Each row is a point on a tangle of strands that fork, close into loops and nearly touch. The rows are in no order.
Two points are linked if the straight distance between their rows is under 40.9. Some points are linked to none.
j949: [-12 -11 -16 -28  11   1  -9  -8 -13 -25 -13  15 -18  18 -16  10  -2  18
  14  -5 -10]
j154: [ -2  27 -44  19   6   4 -21 -12   7  28  -2   8  23   3  21   5   5 -53
  -3   0  34]
j658: [ -9   2  58 -21   6 -25  24  18  26 -17  22 -12 -24 -16 -14  -4  -5  25
 -27 -10 -17]
j743: [-21  22  32 -21  16 -10  21   2  32 -32  10 -20 -12 -16  -4  -4 -14   4
 -19  -8  -8]
j379: [  0  49  32  27  15   4  24   0  35  -5  19 -34  28 -12  28 -21 -11 -30
 -23   2  16]
j801: [-27 -34 -13 -18 -15  22   5 -32 -12  -5 -22 -10   4   5 -16   7   8   6
  15  -4 -15]
j774: [  4 -32  39  23 -33  -4  30  15  -1  -4 -14 -16  11   4   6  -4  11  33
  -2  -9  -6]
j361: [  7 -45  31  11 -30  -7  12  10 -21   2 -14   4  -7  12 -10  -2  18  45
  11  -4 -22]
j933: [ 53   7 -18  28  -9 -25  -8  36 -32 -18 -19  16 -15  17  -1  21  -1  13
  16  -5  -8]
j563: [-26  -2  -8 -55  16   1 -12  -9  10 -21  19  13 -22  -1 -32   5 -13   2
  -4  -6 -17]
j732: [ -3 -12  -5  23 -18  18 -11 -17 -21  39   7   3  20   0  12 -12  13 -12
  -7  14   7]
j766: [ 14  -1  14   1  -4 -30  30  31  25 -56 -24  -9   5  18   7  22  -3  21
  -3 -24   9]
j206: [-24  -7   1  -6  -5  16  21 -20  10 -18 -18 -33  19 -12   2   0   5 -11
   6   0  -3]
j988: [  1 -12  -6   4  -4   6 -10  -6 -22   7  -4  15  -4  11   2  -6   3  13
   7   6  -4]
j539: [  1  -9 -60  13   0  23 -34 -11 -44  30 -15  17   1   5  -6   7  14 -13
  20   4   4]
j115: [-22  26  18 -36  15   2   3  -6  23 -11  26 -12  -6 -17 -12  -2 -13 -14
 -21   0  -4]
j723: [  5 -17  -4  -7   6  10 -28  -2 -28  30  42  19 -26  -9 -28 -18  -5   7
  -2  17 -19]
j11: [ -7   6   2  18 -16  25   1 -19   0  43   7 -21  27 -13  17  -9   8 -27
 -14  11  10]
j444: [ 13  40  27  26  10  -9  -7   7  17  28  31  -9  10 -18  21 -27  -5 -33
 -38  11  28]
j273: [-17 -20   9 -32   5  -3  -3  -3  -4 -14   7  15 -27   5 -24  -3  -3  27
   4  -4 -20]
j18: [ 28 -36   4  38 -31  -8   8  23 -30  -8 -33   4  15  26   6   9  19  39
  25  -8  -6]
j317: [-15  39  28  -3  16  17  15 -12  33  12  29 -37  17 -24   3 -10  -2 -34
 -17   6  -3]
j468: [ -6 -39  27  16 -30  14   7 -13 -24  22  -4  -1   4   3   1 -19  13  28
   3  10 -13]
j161: [ 25  -8  11  28 -16 -15   9  22  -4  -3 -13   6  14  15  20   2   7  16
   8  -2  11]
j437: [ -1  10 -57 -28  26  10 -35   2 -16  10  15  25 -19  -1 -29   7  -7 -13
   9   4  -6]
j219: [ 11 -22  11 -25   2 -31   8  25 -11 -42 -11  18 -33  18 -32  22  10  39
  10 -14 -29]
j93: [ 12  -5   1  40 -19   3  18   7   2  -5 -28 -11  31  13  36  -3  -2   8
   3  -4  30]
j418: [-18 -33 -15 -29   7   0   0 -12 -17 -37 -31  14 -30  17 -31  13   4  39
  20 -16 -23]
j397: [-19 -40  28 -17 -12 -10  27  -9   6 -28 -18  -3 -19  -6 -21  -1   3  39
  -4 -15 -30]
j609: [-23  -7  38  11  -9  21  26 -16   6   7   6 -39  22 -21   1 -18   7  -3
 -10   6 -13]
j716: [ -6 -43  13  22 -33  13  12 -13 -22   7 -24  -5  10  12   7 -11  12  32
  13   2  -8]
j429: [ 31  25  18  -5  18 -35  -9  28  14  -1  39  24 -30  -6  -7  -3 -17  -8
 -13   9   3]
j728: [-16  -1 -17 -21  -1  20 -17 -19   3  33  15   2   7  -6  -9   2   2 -21
  -2   3   1]
j773: [ 16 -16   4  27 -17  -5   6   9 -12   0 -19   9  10  17  16   0   9  21
  13   0   6]
j130: [-10  32  25  -7   9   9   2  -7  21  19  32 -22   9 -21   2 -14  -6 -27
 -30   7   6]
j828: [-14   4 -20 -47  25  -4 -15  -2   1 -28   7  21 -26  10 -25   9 -14   8
   5  -6 -10]
j31: [ 11 -28  15  16 -19  -6   8   9 -19   5 -12  10  -3  15   1  -2  12  34
  12   2  -9]
j111: [-14 -33  40 -16 -12  10  -6 -10 -16  27  34   5 -21 -10 -23 -22   4  26
 -12  14 -21]
j8: [ -1 -28  35  32 -29   5  38  13   3  -8 -23 -26  20  -1  14  -5   6  27
   1 -11   4]
j4: [  0 -43  40  10 -30  -7  26  11  -7  -5 -12  -8  -2   4  -9  -3  15  43
   0  -9 -19]
j135: [  9 -19   0 -30  10 -21   0  22 -18 -28 -10  23 -44  12 -35  18   3  41
  18 -10 -31]
j255: [  7  -9 -29  22  -6  11 -15  -9 -29   7 -20  12  11  18  14  -1  10   3
  14   4   8]
j809: [ 36 -33  24  33 -31 -11  -3  20 -44  20   5  10 -12   7 -12   1  14  34
  14   7 -27]
j486: [-35 -42   5 -31  -8   6  18 -32  -1 -35 -21  -8 -14 -11 -32   6   1  20
   4 -10 -29]
j977: [ 23  10  31  -9   8 -28  -1  24  11   0  31  16 -23  -6  -7  -4  -6   6
 -14   8  -3]
j862: [ 36   7 -12  39  -4 -21  -8  20 -17   8  -9  20  -3  12  18   3   2  -1
  13   3  11]
j614: [-26 -32 -18 -21  -6  12   6 -28  -9 -30 -30  -6  -3  13 -16  10   2  13
  16  -9 -12]
j638: [ 30  -6  27  20 -19 -28  19  39   0 -35  -9   0  15  19   9  10  10  21
  -5  -9   6]
j956: [ 12  13  41  20  -5  -6   0   6   6  28  26  -6   2 -16  15 -25   0  -2
 -29  14  12]
j274: [-34   2  31 -16   6  13  23 -17  18 -13   9 -35   3 -26 -13 -10   5  -7
 -10  -1 -22]
j279: [ -1 -37  -7  14 -17  17 -11 -11 -44  18 -19  12  -5  13  -6  -7  14  32
  22   7 -19]
j742: [ 17   7  31   8  -8 -32  34  41  23 -51 -11 -15  12  10   8  14  -1  18
 -14 -21   9]
j90: [-19   1 -19 -24   1   9   3 -21  11 -23 -17 -13   6   3  -1  13  -5 -11
   7  -5   1]
j175: [ -3 -35  -4  20 -22  22 -11 -17 -39  23 -14   7   9  12   5 -11  16  19
  14   8  -9]
j360: [ -9 -21 -11 -26  11  -8   0  -1 -11 -32 -24  17 -28  19 -22  12   0  36
  18 -13 -17]
j543: [ 15 -28  10 -11  -6 -26  10  22 -13 -39 -18  11 -22  22 -25  20  14  42
  14 -15 -25]
j342: [-31  22 -19 -44  20  21  -3 -21  41  10   8 -14  -2 -24 -12  10 -12 -32
   8  -3   1]
j676: [ -5  19  13 -16  10 -20  16   9  28 -31  -4  -3  -5   3  10   5 -13   7
  -8  -7   8]
j831: [-20   9 -33 -39  12  10  -7 -22  18 -15  -9  -4   2   4  -7  20  -8 -22
  11  -8   4]
j476: [  6 -10  26  -3  -7 -16   9  12   1  -2   5   7 -12   7  -1  -2   3  25
  -1   3  -8]
j604: [ -7 -27  16  17 -27  22  -7 -18 -25  42  11  -4  15  -3   7 -19  14   3
  -8  16  -2]
j574: [ -9 -33  10 -10 -11  20 -20 -13 -29  32  26  10 -10  -4 -21 -17   9  13
  -2  12 -20]
j705: [-27  14  17 -26   5  11  11 -15  18  -6  13 -24   1 -18 -10  -2  -4 -14
 -12   2  -9]
j166: [ 14   2  11  54 -23   5   8   6  -4  22  -9  -8  33   1  39 -18   5  -4
 -11   5  29]
j258: [ 18  27  34  32   0 -12  -4   9  10  31  27  -4   8 -14  24 -25   0 -19
 -32  14  24]
j928: [-18  25 -34 -38  19   1  -5 -15  27 -31 -10  -5   4   4   2  23 -14 -29
   4  -8  12]
j591: [-28  31  -3 -25  22  16  13 -18  43  -5   1 -34  11 -26   0   8  -1 -35
   6  -3   0]
j757: [ 12   0 -23  -7  13 -12  -6  11 -12 -25 -24  20 -17  21  -1  16  -1  21
  21  -5   1]
j434: [-13  36   9   4  10  13  17 -10  28 -10   1 -37  29 -16  18  -4  -3 -31
  -7  -1  10]
j498: [ 32  32 -18  -3  28 -35  -8  27  11 -25   1  30 -21  12   6  14 -15  -7
   4  -1   8]
j235: [ 32 -14  42  30 -28 -29  24  47  -7 -45  -5  -3  19  16  11   3   9  27
 -12 -10   7]
j516: [-31  27   0 -39  22  14   6 -17  41  -3  11 -27  -1 -28 -10   9  -7 -32
   2  -5  -6]
j622: [-23  33   0 -18  23   8  20 -11  41 -33  -4 -38  17 -19   4   6   1 -29
   4  -5   1]
j558: [ -9 -22 -33   7  -8  31 -26 -24 -31  51   0  10  11   2  -6   1  19 -13
  12   4  -4]
j877: [-17 -23 -20   0 -18  36 -13 -32 -13  54  -2  -3  17  -4  -1  -1  12 -15
  10   3  -2]
j187: [ 11  43 -16  25  10 -13  -6   5  19  -5  -4   3  21   3  36  -6  -9 -36
 -16   3  39]
j134: [-16  25   5 -22  17 -14  20   0  33 -49 -10 -16  -5  -5   7   9 -16  -4
  -7 -10   6]
j651: [  1 -19 -31   2  -2  11 -11  -9 -29 -11 -33  12  -6  23   0   6   5  22
  24  -3  -2]
j698: [ 30  -7  16  25 -18 -23  15  33   2 -19 -15   1  16  20  15  10   8  19
   3  -9  11]
j755: [  2   2 -36  23   2  11 -29 -10 -26  40  10  16   8   1   2  -5  11 -31
   4  11  12]
j542: [ 24  45  11  10  25 -35 -10  24  26   3  26  16 -10  -9  18 -13 -17 -32
 -25   9  25]
j681: [ 4  7  1 20 -8  2  1 -2 -1  5 -8 -1 17  7 26 -8  0 -3 -6  5 18]
j589: [-24  -3 -24 -18   1  29 -16 -28  12  54  16   1   6 -16  -9  -1  -3 -24
   5   2   1]
j153: [-12 -29 -16   3 -21  28  -8 -25 -28  19 -15   1  15  12   0  -2  13   7
  12   4  -7]
j784: [ -1  28   8 -15  16  -4 -19   2  16  20  43   5  -3 -17  -5 -14  -9 -28
 -29  10  13]
j493: [-23  -9   6 -44   9   1  -6  -9   3 -14  17  10 -17  -1 -24  -1  -8  10
  -7   0 -15]
j580: [-25 -30  45 -16 -17  13   6 -15  -9  18  24 -10 -14 -17 -20 -22   4  21
 -17   8 -24]
j670: [-28  20 -26 -22  19  27   2 -31  39  18 -10 -24  12 -26   9  10  -5 -37
  20   2  11]
j138: [ -7  15  25  -6   0   7  -5  -8   6  21  32 -11   3 -16   0 -17  -3 -13
 -29  11   2]
j77: [  7   2  42  13  -2 -21  46  32  29 -45 -12 -28  11  -3   5   8  -4  18
 -13 -26   0]
j137: [  3 -33  40  -8 -11  -2  -5   4 -17  24  31  11 -24  -8 -19 -17   5  31
  -3  12 -22]
j194: [-16  48  16 -14  23  11  12  -9  40  -5  24 -33  13 -23   5  -1  -7 -39
 -14  -1   0]
j758: [ 20 -13  14  52 -26   0   5   8 -12  25  -9   2  24   7  31 -13  10   9
   0   7  18]
j984: [  4  21 -48   2  17   0 -25  -9  -5   2  -7  17   9  13   9  12  -1 -33
   6  -3  20]
j525: [ -4 -10 -35  16 -17  21   0 -25 -12   6 -30  -8  32  15  20   9   6 -14
  15   0  16]
j571: [ 45  28 -25  10  13 -30 -18  36 -13  -6   7  31 -43   3  -8  16 -24 -10
   4  -7  -2]
j776: [ 26  12 -30  -8  19 -24  -7  22  -8 -34 -25  23 -25  23  -2  26  -5  17
  22  -8   2]
j791: [-15  -9 -34 -25  10  12 -15 -15 -16 -13 -16  13  -7  17 -16  12   0   7
  15  -5  -4]
j861: [-23  27  27 -34  19  -8  11  -1  29 -26  22 -12 -14 -16 -10  -2 -16  -5
 -22  -4  -7]
j105: [-14   8  45 -14   5 -16  27   9  26 -22  12 -16 -15 -15  -7  -5  -7  20
 -21  -8 -12]
j417: [ 23  17 -28 -10  26 -19 -17  22 -11 -17  -1  32 -34   8 -10  12 -15   5
  13  -1  -4]
j30: [ -6  44 -22   1  11  13   0 -15  34  13  -3 -20  26 -14  23   8  -6 -52
  -7  -3  26]
j792: [  4  11  -2  -3   7  -7 -12   3  -2   7  16  17  -5   0   6  -6  -6  -5
  -7   9   7]
j249: [  2 -10 -34  32 -17  17 -10 -19 -23  15 -26   2  28  19  24   0  11  -8
  11   3  16]
j693: [-20   7 -51 -35  16  21 -22 -22  13  18   0   9   1   3 -13  17  -5 -24
  15  -8   3]
j629: [-29 -36 -19 -39  -2  21 -12 -25 -20   0  -6   9 -15   6 -42   5   5  16
  14  -7 -27]
j207: [ -2  21 -54   7  14   8 -25 -13   1  24  -5  14  17   7  12  11   3 -44
   6  -4  25]
j157: [ 12  39   6  18   9 -17   5  14  25  -8  -1  -1  14   1  32  -7 -12 -19
 -18   2  32]
j777: [-27 -44  14 -27  -4  -4  30 -22   8 -47 -26  -5 -19 -12 -27   4   0  35
   1 -16 -31]
j829: [ -9 -20 -38   1  -7  19  -7 -24 -23  -8 -37  -1  11  25   4  10   7   5
  20  -5   4]
j903: [ 35  13  23  31  -9 -28   6  30   8   7   7   7   7   4  22  -7   3  -1
 -12   8  13]
j899: [ 15 -10  -8 -33  16 -17 -10  26 -20 -21   4  26 -51   5 -36  16 -10  33
  16  -5 -30]
j345: [-18  21  17   3   6  14  25 -12  23 -14   1 -41  25 -18  12  -9   1 -20
  -4   1   0]
j545: [ 18   5  -5  -8  18 -12 -16  14 -12   4  22  28 -35   1 -15  -1 -13   8
   4   7 -11]
j576: [-17 -30  10 -18 -11  24 -17 -18 -17  40  32   3  -3 -10 -26 -14   8   2
  -6  12 -19]
j557: [-10  11 -61 -32  29  14 -32  -8  -1  14   6  19  -8   3 -21  15  -3 -21
  13  -6   2]
j553: [ -2 -28  23  35 -35  22   5 -13 -23  36  -2 -10  22  -1  19 -22  12  13
  -7  14   4]
j213: [-17   3   7 -35   8   9 -17  -6   8  17  40   2  -9 -14 -23  -8  -5 -12
 -19   7  -7]
j78: [ -1  -4 -12  16  -8  12 -21 -13 -16  41  15   8  13  -4   7 -10  10 -24
  -8  11  10]
j97: [  4 -35  29   3 -14  -2  -2   3 -24  18  11  11 -19   2 -13 -11  10  34
   8   8 -22]
j107: [ 17   2  42 -17  -2 -43  17  37  13 -35  16   5 -18   4 -13  11   3  24
 -17  -5 -14]
j357: [-18  35   2  -7  21   0  24  -5  38 -48  -9 -36  17 -13  15   4  -9 -22
  -2  -9  10]
j65: [ -2 -48  -2  32 -35  20   9 -12 -29   7 -36  -4  17  21  13  -6  13  32
  22  -3  -2]
j915: [  0   6  45 -30   8 -37  20  28  26 -29  20   2 -26  -6 -16   7  -4  24
 -22  -9 -17]
j381: [ 15  40  22  26   6 -15  12  17  27  -1   4  -8  15  -3  30 -12 -12 -11
 -23   3  27]
j711: [ 26   7  17  18  -3 -22   1  21   2   5   7  13  -5   5  14  -2  -1   6
  -5   8   7]
j377: [-22   0 -13  -9  -1  18  16 -22  18 -11 -23 -33  25 -12   7   8   6 -22
  14  -1   3]
j55: [-16  24  -1 -12  20 -10  24   2  37 -62 -20 -29   4  -8  15   9 -15  -6
   0 -14  10]
j959: [  8 -15 -32  16  -2  12 -16  -5 -37   3 -28  16  -4  17   6   5   8  14
  23   4   0]
j916: [-26 -40 -17 -23  -2   8   3 -25 -18 -37 -36   5 -20  16 -29  11   3  30
  20 -15 -21]
j449: [  9 -25  20  -6 -13 -25  18  22  -1 -31 -15   4  -9  17 -10  12  12  36
   4 -14 -14]
j60: [ -8 -25 -18 -21   6  14 -19  -6 -33  -3  -5  19 -25   9 -29   0   1  28
  18   2 -21]
j214: [ 31  10   8  11   5 -26  -3  24  -1   0  11  21 -14   7   5   3  -3   3
   2   5   1]
j910: [-14 -22   2 -33   0  18 -24 -13 -10  34  46   8 -15 -12 -37 -14   1   2
  -8  13 -21]
j232: [ 11   5 -12  32  -9  -4   4   2   0  -3 -22   4  23  13  33  -1  -2  -1
   4   0  27]
j659: [-22  18 -34 -23  11  23  -7 -28  29  25  -3  -8  11 -15   7  11  -8 -36
  12  -1  12]
j867: [-28  13  23  -5  13  11  27 -12  25 -25   1 -42  17 -23   1  -7   6 -14
  -2  -1 -13]
j2: [-39 -39  -8 -39  -5  15   9 -35  -3 -21 -17  -5 -12  -6 -38  11   3  10
  10 -10 -29]
j200: [ 42  -2 -30  22  -7 -18 -11  30 -35 -14 -31  15 -17  16   1  28   0  19
  26  -4  -5]
j331: [-15   4 -11 -19   2   5  -5 -13   4 -12  -2   2   4   8   2   3  -5  -6
  -1   0   6]
j653: [ -2  14  42   6   0   1   1   1   7  23  32 -10  -1 -18   6 -24  -3  -2
 -29  14   7]
j340: [ -7  41   7 -25  22  -2 -17   0  32  17  45  -3  -1 -23  -8  -8 -13 -36
 -32   6  13]
j815: [ -5 -22 -42   9  -8  29 -29 -17 -44  34  -9  12   5   8  -9   3  18  -3
  19   5  -5]
j615: [-19  33 -21 -36  20  12 -11 -13  37  16  18  -6   4 -19  -5  10 -14 -38
  -6  -2  12]
j372: [ 15 -43   6  41 -35   7  10   6 -27   5 -37   2  18  23  14   0  17  39
  25  -7   0]
j608: [ -3   3  10  -8   7 -24  33  16  34 -57 -26 -15  -4   5   7  19 -11  15
  -1 -23   7]
j505: [-17   6  -8 -33   7  13 -20 -12  13  28  33   4  -1 -14 -18  -2  -4 -21
 -13   6  -2]
j490: [-10  32 -28 -29  18  -3 -11  -8  23 -19   2   5   6   6   6  14 -12 -29
  -4  -4  17]
j281: [-20 -34  11 -21  -6   1   3 -12 -15 -11  -7  11 -22   6 -25  -2   4  33
   7  -6 -23]
j322: [  7  12  31 -13  10 -19   1  14  14   2  29  11 -19  -8  -2  -8  -9   7
 -20  10   2]
j375: [-14   0  19   9 -13  17  17 -11   3   6   0 -26  18 -10  10 -13   0  -4
 -11   6   2]
j87: [ -4 -13   7  -6  -4  -1  -2  -3 -11  -1   0  12  -8  10  -2  -3   1  19
   5   3  -7]
j419: [ 24   0 -10   9   4 -21   1  20  -9 -19 -20  16  -8  23   5  14   3  19
  18  -4   1]
j595: [-18 -26  12  -9 -19  29 -11 -23 -12  50  26  -8   8 -12 -14 -13  10  -3
  -9  12 -12]
j308: [-21 -28 -17  -9 -19  26   1 -30 -17   9 -19  -8  11   9  -7   3   9  -1
  13   1  -8]
j368: [-17 -23  -5  -1 -19  31 -14 -27 -14  58  15  -4  14  -8  -7  -9  14 -12
   0   8  -5]
j47: [-31   3 -20 -14  10  24  15 -28  30  -4 -31 -38  24 -20   8  12  11 -27
  26   1   5]
j904: [-20 -31 -23 -32   5  21 -19 -14 -32   2  -3  17 -18  10 -37   1   6  20
  16  -1 -26]
j83: [ -2  33 -29  10   5   4 -12 -12  16  16  -3  -4  26  -3  23   4  -2 -47
 -11  -1  30]
j976: [ 24  -5   6  57 -23   1  17  18   0   2 -29  -6  39  13  43  -2   2   6
   4  -6  36]
j819: [-10  42  -5   2  13  14  13 -12  35   4   2 -34  29 -18  18   1  -4 -43
  -4   0  15]
j365: [ -1  14  12  -7   8   0 -18  -1   4  24  37   7  -3 -14  -1 -16  -3 -18
 -25  15   7]
j420: [ 46  11 -19  36  -3 -26  -6  29 -18  -6 -16  21  -6  17  12  15   0   1
  14  -3   6]
j211: [-20 -17 -20   2 -17  38   0 -36  -2  50 -12 -16  23 -10   8   1  10 -21
  13   6   1]
j321: [ 29   4   4  61 -19 -10   7  21   3  13 -16   3  33   9  44  -9   5  -5
  -2  -1  33]
j999: [ -1  30   1  30  -5  14  11  -9  13  17  -2 -30  37 -12  29 -11  -2 -36
 -17   5  21]
j289: [ -9 -11  27   5  11 -11  50  10  35 -58 -27 -33   8 -15   5   5  -4  19
  -1 -26  -7]
j527: [ 19  27  -6  -2  19 -26  -5  17  13 -16   5  23 -10   9  12   4 -12  -8
  -5   3  15]
j602: [  5  49  11  14  14  -7  -5   2  24  13  22 -11  15 -13  22 -16  -9 -38
 -35   9  28]
j822: [ 18  -1  32  -5  -5 -29  14  29   9 -16  10   8 -12   7  -5   6   3  21
  -8  -2  -8]
j67: [  4  -3 -50  30  -2  18 -32 -10 -40  39  -5  16   8   4   2   1  14 -24
  12   8  10]
j410: [ 31   3   2  46  -9 -19  -6  14 -10  20  -3  14   6   7  26  -9   5  -4
  -1   9  14]
j981: [-37 -35 -14 -45  -4  21  -3 -31  -5  -7  -7  -1 -15  -2 -42   9   1   8
  14  -9 -28]
j92: [  2 -26  49  16 -13 -13  54  25  18 -43 -20 -30  11 -10  -5   4   6  33
 -13 -28 -15]
j740: [ 17  -2  -2 -23  18 -15 -14  23 -11  -7  23  28 -46   1 -31   6 -14  21
  10   4 -24]
j569: [-17  -3   8   2 -11  12  16 -13   3  -8  -9 -22  17  -4  10  -7  -2  -3
  -3   2   3]
j544: [ -6   0 -46 -17  13  13 -21 -13 -21  -5 -13  16  -2  15  -7  12   1  -6
  15  -4   2]
j120: [ -1  15 -48 -12  18   5 -23 -10  -9  -7  -8  18   2  15  -1  14  -2 -19
  10  -5  12]
j302: [ 45  23 -16  24   6 -30 -17  34 -17   4   7  25 -33   4  -2  10 -14 -10
   5  -2  -3]
j145: [-12  50   4 -28  23   3  -9  -3  37   7  34 -11   3 -20  -3   0 -14 -40
 -26   2  12]
j376: [  4   3  -2 -11  12  -5 -18   1  -8   7  26  23 -16  -2  -7  -9  -9  -1
  -6  10  -3]
j660: [  3  40 -23  13   9  -6 -12  -2  15   3  -1   1  22   3  29   0  -7 -42
 -14   2  34]
j528: [ -9  58  10 -15  24   1   2  -4  39  -6  24 -21   9 -17   6  -3 -14 -40
 -26   1  13]
j148: [ 28  35  34  34   1 -25  10  30  26  10  12  -5  13  -8  28 -16  -4 -11
 -28   4  27]
j366: [ -3  49   5   1  14   2  -1  -5  29  10  19 -17  18 -17  15  -5  -9 -42
 -28   3  20]
j438: [  1  -8 -22 -20  15   9 -34   1 -20  28  47  19 -28 -10 -36 -16  -6  -3
  -4  16 -20]
j464: [-23 -15   9 -46   4  13 -16 -12   5  24  44   1 -15 -16 -38 -10  -2   0
 -13   6 -19]
j647: [ 44  29 -20   7  19 -41  -2  36   6 -32  -9  23 -15  19   9  22 -10  -7
   8  -7  13]
j601: [-18 -43  32 -18 -14  -6  15  -5  -8  -8  -4   4 -23   2 -25  -5   8  43
  -1  -6 -29]
j118: [ -7 -15 -50   8  -9  27  -8 -28 -18   5 -38  -7  25  22  12  16  10 -11
  23  -5   9]
j482: [  5 -21  16 -23   8  -3 -17   8 -14  16  45  20 -42  -8 -33 -17  -9  23
  -2  12 -27]
j355: [ 36   2 -43  36  -5 -12 -17  20 -39   1 -35  20 -16  11  11  18   0  11
  27   0   6]
j25: [  7  43  22  33   6   1  21   7  30  -6   3 -26  28  -7  34 -17 -12 -22
 -21  -1  26]
j234: [  2 -34   9  -2  -7  15 -25  -7 -34  36  38  15 -20  -8 -26 -22   4  17
   0  19 -26]
j583: [ 21  -4 -37  28  -1   1 -23   6 -42  12 -22  22 -14   5   7   6   0   9
  25   6   2]
j623: [  8  10 -30  30  -8   4  -4  -9  -2  -3 -21   2  31  15  35  -1   1 -17
   1   0  32]
j473: [-12  18 -41 -23  14  14 -19 -19  18  19   4   6   9  -3   0  14  -6 -34
   6  -6  13]
j722: [-28 -16  44  -3 -13  22  23 -18  -1  13  15 -33   4 -23 -13 -20   8   4
 -16   8 -23]
j745: [ 31 -35  22  34 -32 -13  10  29 -28 -11 -17   2  10  22  -1   5  21  38
  15  -5 -13]
j690: [  7 -22  16  51 -35  17   9  -5 -19  31 -11 -10  31   3  31 -20   9  13
  -2  10  15]
j686: [ 35  32   6   9  20 -38 -13  29  15   6  31  25 -24  -5   8  -5 -19 -27
 -14   7  13]
j223: [ -7 -36 -12  -5  -8  18 -18 -10 -46  12 -10  16 -17   8 -21  -4  11  32
  20   7 -24]
j654: [ -5  18  -7  27 -13  20   6 -15   7  27  -4 -23  36 -10  29  -5   4 -35
 -10   7  23]
j736: [ 12   8 -32 -19  27  -8 -21  13 -18 -14   0  32 -37   7 -17   9 -15  12
  16   2  -8]
j112: [ 16 -12   6   4  -8 -20  12  18  -1 -24 -20   8  -3  21   2  12   7  27
  10  -9  -2]
j689: [ 25 -39   9  32 -28   0  -5  12 -48  22 -13  10 -11   8  -7  -1  17  41
  24   7 -26]
j282: [  2  25   8 -10  13 -18   2   8  19 -16   5   9  -5   3  12   0 -14  -4
 -12  -1  15]
j699: [ 36  18  28  47 -11 -26   9  34  14  11   5  -2  21   1  30 -11   4  -7
 -19   3  27]
j460: [ -8   1  17   2  13 -14  42  12  37 -64 -29 -30   6  -9   9  11 -10  14
   1 -23   3]
j390: [-14  33 -37 -30  22   9 -19 -14  33  17  14   5   6 -11  -2  11 -13 -43
  -4  -5  17]
j848: [ 1  6  5  6 -3 -3 -2 -2  1  5  4  5  5  3 15 -8 -2  1 -8  7 11]
j876: [  1  -2 -44 -24  19   8 -38   5 -22  20  31  22 -28  -7 -35  -5  -6  -7
   2  10 -16]
j116: [ -7  16  33 -23  13  -9  -5   5  15   3  38   1 -17 -17  -9 -16 -12  -1
 -27   9   1]
j91: [  7 -42  26  16 -24   6  -3   1 -31  28   3  12  -9   5  -6 -13  15  37
  10  11 -20]
j160: [ 27   0 -14  62 -13 -11 -13   8 -24  25 -10  15  12  11  32 -10   9 -10
  10   8  21]
j259: [ -2 -17  42  10  -1 -14  53  19  28 -48 -23 -33   7 -13  -2   4  -1  26
  -7 -28 -11]
j671: [-26  32  -8 -17  26  23  13 -22  46   5  -6 -36  17 -29   9   5   4 -38
  15  -1   5]
j814: [ 41 -28  30  36 -32 -18   3  30 -36   0  -2   7   2  15  -4   3  16  32
   9   5 -21]
j991: [  3 -17  19  35 -24   8  30   7   2  -8 -26 -21  25   4  26  -6  -1  17
   4  -7  17]
j641: [ 23 -10 -24  61 -17   2 -12   2 -28  19 -24  13  24  15  34  -7  11   0
  15   5  22]
j208: [ 42  15  -2  20   5 -30  -9  30  -9  -1   8  24 -21   8   3   9  -5  -4
   5   3  -2]
j102: [ 10  44  12   5  20 -19  -7  11  24   3  23   8   1 -11  18 -14 -15 -30
 -29   9  26]
j215: [-13  -7  -5  12 -20  31   6 -26  -1  45  -5 -25  30 -13  12  -4  11 -21
  -1   8   5]
j730: [ 42  22 -32   8  14 -30  -8  31 -11 -30 -20  23 -20  20   3  26  -7   4
  17  -7   4]
j509: [-34 -12  34 -16  -5  20  22 -20   8   2  11 -33   2 -26 -18 -13   8  -2
 -11   2 -27]
j457: [-10  19 -16 -25  13  -1 -11  -9  11 -11   6   8   1   4   0   7  -9 -16
  -6  -1   9]
j409: [ -2  -4 -23 -31  23  -3 -15   3 -13 -23  -3  23 -30  12 -23   9  -9  19
  15  -2 -12]
j146: [ 34  25 -28  -9  25 -24 -20  30  -9 -12  10  32 -45   3 -15  14 -24  -1
   8  -2  -7]

A piece is two or more points that can be reached from each other along the links. Count, over all rows, the pieces, the separate loops (a circle has one, a figure eight two, a Y none), the forks (points with three links) and the tips (points with one).
pieces => 7
loops => 9
forks => 16
tips => 12

A fork is a point with three links, a tip a point with one. Leave the first point through the second and follow the links. Name the first fork or tip that comes.
j877; j211 => j999
j437; j876 => j576
j219; j135 => j232
j375; j569 => j47
j78; j755 => j877
j653; j956 => j602
j417; j146 => j381
j608; j766 => j259
j638; j698 => j93
